A landscape with many valleys, sampled at points; each row gives a point and its height.
A ball rolls from a point to whichever of its 2 nearest points has the largest drop for the distance, and stops where none of them is lower. Distance is the straight distance between rows; heights are no part of it.
katiz h=24.8: [ 16  11 -23 -10   5   6 -11  -2  13  -3 -10   4  -2  16 -14  19  11 -12
  10  -3   6 -20]
ligi h=29.1: [ -4   4 -19 -31   5  21 -11 -19   4  -5 -12 -13   3   2  -6 -11  -3  -3
  20   4  -7  -4]
gon h=22.0: [-30  -4  -6 -15   6  14  -2 -12   8  -4   8 -31 -10 -10   9   6  -1   6
  -1 -32   9  17]
Tabam h=22.3: [ -8   9   7  -6 -16  -4  -9  -5 -20 -19 -11  -2  -1  -8  41   9  12   7
   0  27  -8  -4]
Vupif h=22.4: [  8   5   0 -14 -10  -3 -18 -18 -11  -6 -23  -4   0 -19  26  -2  14  12
   3  42   1  -9]
lutu h=28.0: [ 18  -5 -12  13  17  -2  -5  -9 -22  -5 -15 -13  -1  -1 -14 -38   0  -7
   7  42  -3   0]
sutin h=50.4: [  1   1 -17  24  10 -15 -13  10  19   0   2  19 -15   3  12  39  13   9
  -3  -4  -2 -13]
tipu h=40.5: [-20 -11  -7  11   8  -9  19  12  -1   4  25  -2   2  -2   2   6  15  18
   4 -16 -28   3]
Sov h=44.1: [ 29  -8  -9  18  14 -13 -13   0  15   9  -4  15 -12  -2  -3  29  12   2
  -4  12   9  -6]
gid h=30.0: [-26  29   2   4  15  29   0   3   6   5  -4  -3 -15   3  -2  -9   4  -2
   3 -29  -1  14]
guto h=21.1: [ -3   0  -7 -27  -8  15  -8 -19  23   2  -3 -12  10   8   5  28   6  -3
   3 -24  28  -5]
rola h=58.9: [-14   1  -2 -21 -11  -4  15  15  19 -22  13  11  -9  -2   9   8 -17  17
   2 -29  -8   9]
zabe h=9.8: [ -6   9   6 -29 -26  11  13  -6 -21 -19  -6  -6  20   6  15  -7   3  -1
   1   0   0  -1]
Zipe h=30.2: [  7  11   3  12   9  17  11   4  -3  23  17   9   0  20 -44 -22  -7 -27
   2 -19  14  -1]
Bul h=13.5: [ 16   2  -1 -17 -11  10  -1  -6 -22 -12 -10  -6  19  16  -7 -19   4 -11
  16  29  -3 -11]
dal h=36.6: [  3   4 -11  34   9 -13   2  28  -9   0  13   0   6  16 -13   3  16  -9
  -3 -15   3  -3]
seru h=31.8: [  0  -6   4   4  10   4  -6  -1  14  12   3   2 -10   2  -7  10  -8   1
  -3 -24   0   1]
Pemi h=33.3: [  1   9   0  11  24  22   6   8   2  27   7   7 -11  13 -30 -26  -1  -7
   9 -10  -8   2]
Git h=20.5: [-18 -10  14  -6 -13 -13   2 -10 -14  -6  11  -5   4 -21  34   3 -10  20
 -14   9 -19  10]
mik h=28.7: [-21  34   3   3  13  40  -6 -13  -4  13 -18 -14   1   4   6 -13   4 -15
   6 -15  16  22]
Melov h=40.6: [ -5  -4   3  21  17  -1   9  12  -7  14   0  10  -4  -7 -13  -9   7   1
  -2  -5 -20   2]
Kozo h=46.3: [ 14 -27  19   1 -20 -24  13   4 -10  16  27  15  20   1  -7  -1 -29   3
 -11   0  -1   0]
pag h=36.7: [  6 -28   0 -10 -13  -5   5   3 -11   6  13   7   4  -1  -5  -7 -13   8
  -3  23 -26 -15]
tize h=23.9: [ 16   5 -15 -10  -2   5 -10   2 -14 -17 -15   4   5  11  -4 -14  14  -4
  20  43 -27 -24]
kota h=27.5: [ -9 -19 -17  33  24 -15  -4  -2  -8  10  18  -7 -14   2  -2  14  28  10
   1  -4 -13   1]
degag h=21.6: [-15   0  -7  17   0 -13  -4  -6  -3   1   5 -12  14  -1  19  22   7  -3
 -17 -24  19  16]
neze h=21.4: [-24  13  10 -15   0  15  13  14   6 -11   6   4 -17  -6  -6 -30  -7  18
   6 -24 -27   5]
Keke h=60.9: [ 15 -19  14  -3 -14 -18   0 -12   5  14   0  -5  10 -10  -2   6 -12 -11
 -15   2  31   6]
vutub h=37.8: [ 12 -15   3  40  18 -26  -4   5  -5  13   6  -2 -14  -7  -8  -3   9   5
 -11  16   3  -6]
korak h=24.7: [-17  11  20  -7 -13   6  13  16 -10   5   3  17   4  -3  -7 -12 -22   8
  -7 -10 -28  -3]
Kome h=32.9: [  2 -27 -23   3  17 -16 -17 -16  17  11  11   0 -17  -6  10  31   7  24
   6  11  -1  -6]
zad h=3.6: [-12  28  -6  -6 -10  10   6  19  13  -4  15  16   8  15  -8  20  -2  -6
   1 -33  -4  -8]
lebo h=5.0: [ 30  15   7 -13 -13   4   2   0  -7 -10 -27  10  10   9  -1 -10   6 -18
   1  28  11 -11]
Lavof h=33.6: [ 32  -7  -6  27  12  -9  -3  11 -10   0  -6  -3 -12   0 -20 -20 -10  -8
  -2  43   0  -6]
meve h=22.1: [ 14 -30 -14  30  15 -33  16   7   3  12  20  -7  -6  -1 -16   8  12  -6
  -3 -13  15   2]
Melu h=57.6: [  8 -38  14   7  -3 -15  -2 -10   4  29  14   6   5 -12 -16   2 -16  -6
 -14  -8  16   2]
Tunam h=32.1: [ 12 -27 -11  32  17 -23  17  12  -6  13  19   0  -7  -3 -23  -9  14  -1
   3  13  -8  -9]
Netiv h=8.5: [ 25  19  15  15  -8  -4   1   3 -10  -2 -34   2   3  -2   3   1   7 -18
  -7  27  29   0]
Lonu h=15.5: [-18   0  15   1  -2  -3   9  15  -4  -6  -3  12 -17 -16  17   1  -4  25
   0   5 -33   5]
mivo h=56.8: [-18  13   3   3  -4  -4   4  16   0 -13   1  14  -4   6  25  23  -3   9
  -4 -11 -10   7]
fef h=38.3: [ -4   0   7  45  18 -10  14  24 -16  17   8  -6  -4  -1 -16  -6  15 -11
  -4 -14  -5   2]
zedig h=35.5: [ -6  -5 -17 -12  21  33 -20 -23  19  13 -10 -15  -5   6 -10   0   1 -15
  19 -12  15   6]
kan h=13.0: [ -8   3  -5 -26  -6   4  -2  -8  36  -7  -1   7  -3   3   8  36 -10   9
   2 -26  17   4]
Noz h=22.9: [-15  22  17 -12  -7  19  10  34  -1 -11   0  17 -11   2  -1 -22  -7  10
   0  -6 -40  -3]
kuvof h=5.1: [-12 -22 -15   9  18  -8 -10 -13   1   2  14 -11 -10 -14   7   7  11  16
   0   6 -14   2]
mupu h=14.5: [  7  17  20 -38 -16  15   3 -12  10  -2 -24   4   3  -7  14  -1  -9   3
   3   6  11  -5]
podok h=42.6: [ 22 -20  10  -5 -24 -20   1   3   0   9   7  24  11   2   1   3 -17   9
  -7  20 -14 -10]
mapez h=40.1: [-19   4 -18   9  34  28 -13 -10  20   5   2 -21 -16   5  -6   5  13  -5
  12 -25   3   8]
Luni h=27.4: [ 29   7   3  14   4   6  10   8  -2  -1  10  -5   6  23 -36 -24 -10 -31
  -2  -4  19  -1]
gib h=20.6: [  6   1   1  -7 -10  10   6 -19 -11   0   0 -23  23   7 -15 -15   1 -29
   7  -8  36   7]
lomu h=36.4: [ -5 -12  -5  47  20 -26  -5   7 -17   6  12  -6  -5  -8   2   6  22   0
  -9  -3  14   8]
kilap h=32.5: [-16   9  10  12  17  20   6   9  12  21   7   7 -20  -4 -15   6   0  -5
   0 -29  -4   7]
vuf h=27.2: [  0 -25   7 -10  -8 -21  -1 -12 -11   4  16   0  10 -14  10  -3 -13  12
  -4  10  -6   2]
Buven h=27.6: [ -9  33  17   2   8  17 -12 -10  -9   4 -21  -6   6  -2   9   1  13 -20
  -4 -13  27   8]
tak h=30.1: [ 18   4  23  17 -12 -15   0  14 -14   8 -13  19   4  -9  -8  -8 -14  -7
 -14  20   4  -4]
namu h=66.9: [ 35  -3  -1   5  -4 -10  18  20  -7 -12  -2  -2   4  18 -35 -27 -12 -18
  -1  27   3 -13]
vufop h=15.0: [ -9   3   1 -44 -21  19  12 -15  -6  -7  -2 -16  15  -1  -7 -16 -13  -3
   8 -11  -9  -4]
noze h=11.4: [ 17  18  12  24   1 -11 -12   6   3   2 -25  16  -5  -3   6  13   8 -12
  -8   7  15  -6]
tul h=12.3: [ -7   8  17 -29 -23   9  10  -8  -1 -13  -6  -3   9  -9  22   3 -11  10
  -6 -10   7  10]
muk h=20.1: [ -3  39 -11 -23   3  38  -4  -2  11 -14 -28  10 -13  16   4  -9   7  -2
  23   5  -8  -5]
dig h=16.4: [  0  23  -5 -14  -3  33   4 -20 -15   7  -8 -19  15  14 -10 -17  14 -24
  12  -2  25   9]
Vafa h=20.2: [-22   8  -1  13  -8 -11  -9   9 -13 -17  -1   5   0   2  37  11  15  17
  -7  21 -25   5]
deg h=23.0: [ -2 -17   5  -9   2 -11  -5  -5  23   6  -3  17  -3  -3   9  27 -14  13
  -6 -20   9   5]
Vipe h=11.9: [ 11 -21  -4  31  12 -35   8  15   6  14  15  10   4   5  -2  20  -7  -9
 -13  -7  20   9]
rabi h=29.5: [  2 -10  -4 -21   1  17  -9 -27  17  14   1 -20   1   1  -7   3  -3  -9
   7  -7  24   0]
mapem h=62.6: [ 14 -20   0  -6 -20 -27   3 -14  -7  -8   8 -13  27  -1   2   9   0  -7
  -3   6  23   4]
Mator h=51.3: [  3 -34  17 -13 -11 -10  13 -17   3  17  19   0  16  -7 -13  -4 -30   5
  -5 -16  -4   0]
Geza h=58.3: [-15   2  -3 -18  -6   2  -3  14  19 -30  -2  13 -33   0  17   0  -1  24
   3 -14 -12   1]
bepur h=24.2: [ 21   5   9  -8 -16   0   9   2  -9   0  -8  -7  16  15 -22 -10  -7 -30
  -2   1  28  -1]
nenip h=11.0: [-21  -9  12   1   6   6  -1  -5   5  -3   1  -9 -13 -28   7 -17  -9  14
  -4  -3 -26  11]
Lol h=7.0: [ -2  15   8 -18 -17   5  -2   5  19  -3   0  14   4   0  25  27  -9   3
  -6 -27  19  21]
vumad h=13.1: [-11  20  -3 -28 -13  22   4 -10 -24 -12 -14 -20  20  17   2 -14  16 -11
  15   1  10   2]
Mevin h=57.7: [-15  22   1  -2   4   5   4  21  28 -16 -10  23 -20   0  14  21  -3  17
   5 -20  -9   0]
tade h=27.3: [  1   0  19   1  -7  -5  -4  13 -19  10   3   9  16  -6  -5 -20 -16  -2
  -8   3 -16  -4]
bipu h=37.7: [-10  -3 -10   0  26  15   3   7   3  10   5   5  -8   4 -14 -26   8   4
  10   4 -27  -6]
kep h=13.9: [  4  30  -9 -10   5  19  -6  12  29   0  -3  10  -7  21 -17  19   0  -7
  11 -17  -2 -13]
ruti h=65.7: [ 21  -1   7  13   0 -14  17   8 -22 -11  -6 -17  10  -1 -18 -23  -9 -21
  -6  30  10  -1]
zibu h=54.9: [-10  -5  -4  19   1 -11   0  11  11   0   7  30  -9   0  22  31   0  19
  -1   6 -22   4]
bavof h=19.4: [-28   7   8 -30 -18  16  15   1  -3 -18   6  -7   1  -7  -3 -29 -16   7
   0 -11 -23  -3]
pige h=10.6: [ -7  22  11  -6 -19  -5   8  12   5   6  13  14  19  10  10  21  -6  -7
  -5 -32  18   8]
feped h=36.0: [ 10  -5 -33 -20  13  15 -22 -22   8  -4 -12 -13   1   5  -5   2  21   2
  18  14  -3 -11]
lago h=36.5: [-25  -3   4  10  11   5  21  13  20  16  18   9 -11  -1  -1   9   5  17
   5 -33 -18   2]
dez h=33.0: [ 12   2 -18  16   5  -9 -10  12  -1  -7   2  -3  -1  21 -16  15  22  -6
   2   3   4 -12]
vor h=17.3: [-25 -15  -2 -19   9  10  -5 -23   0   1  -1 -23  -8 -20   6 -11  -3  14
   4 -11  -2   6]
taf h=16.9: [ -4  32 -10 -20  -5  27  -4   0  -1 -11 -14  -5   8  16   6   6   8  -6
  10  -5   2  -6]
dosu h=43.1: [ 23 -30  -5  16  -3 -33  -8  -7  -6   8  20   0   1 -10   3  -6  -6  13
  -4  38  -1  -4]
fem h=18.5: [  5   6  12 -16  -4   5 -15 -19   9   3 -20   7  -4 -17  12  10   1   5
  -1  20   3  -6]
tusa h=38.5: [ 38  -3  -8  19  10 -18  -6   1   9  -6 -10   4  -9   6 -14   8  -4  -6
  -9  32  17  -9]
Sulo h=21.9: [ 19  -5  -5  -5   4   7  -2 -26 -24  -1 -21 -14  18   6  -9 -35   8 -17
  10  32  19  -2]
vog h=64.4: [ 24 -21   4   1 -18 -24  10  -5 -18  -5   1 -12  21  -5 -11 -15  -9 -16
 -14  20  14  -5]
voto h=31.9: [ 13  -4 -19  15   1  -3 -15  16 -15 -10   1   3   1   8   0  -6  22  -3
   2  29 -23 -18]
tanom h=25.0: [-32   4  -9  -6   6  14  11   8  11  -8  25 -15 -13   1   1   4  -1   9
   6 -45   0  12]
bivaf h=23.7: [  6  13 -12 -31   2  27  -9  -6  10 -21 -23   1  -9   8   8  -7  -3  11
  16  18 -23 -13]
Fufon h=33.5: [ 21  -2  15   7  -1  -9 -13  -9   7  19  -9  17  -6 -16   1  -6 -18   2
 -12  29   2  -5]
vivu h=18.1: [-27   4   5   3 -12  -4  11   7  -9 -30   0   4  -5 -15  40   1   1  25
  -8   4 -27  16]
Foz h=59.5: [-22 -13   8 -21  -8  -8  10 -10  16 -20  14   0  -4 -18  15   2 -21  22
  -6 -25   0  21]
Zisak h=37.6: [-11 -12 -17  11   2  -8   5  13 -16 -12  17  -2   4   2   8   1  16   7
   3  12 -28  -7]
Vulu h=25.3: [-11  11  -1   0   1   1 -17 -12   1   7 -14 -16   6  -8  15  13   9 -10
  -8 -14  18  11]
Loko h=17.9: [  4  -3   5  34  -6 -27  -4   9  -2   5   8  -4  10  -6   7  17   0  -7
 -25 -10  28  11]
rer h=37.9: [ 11 -19   8   9  -6 -23 -21 -16  -9  15  -5  -2  -4 -22  11  -6  -4  11
  -4  35   5  -9]

For each start below, name the point where the ball stops.
Mevin => lebo
mapem => nenip
Melov => zabe
lago => Vipe
mapez => Vipe

Call two points neighbours if one is among the 2 nearest of the other. Go from one point of each pair to the other, from neighbour to neighbour, staying as low as possible. Name the highest point that can't be avoided.
Vipe, nenip => feped
Lol, zad => pige
Vipe, Lol => kilap
zabe, kuvof => vutub
nenip, zabe => Vupif
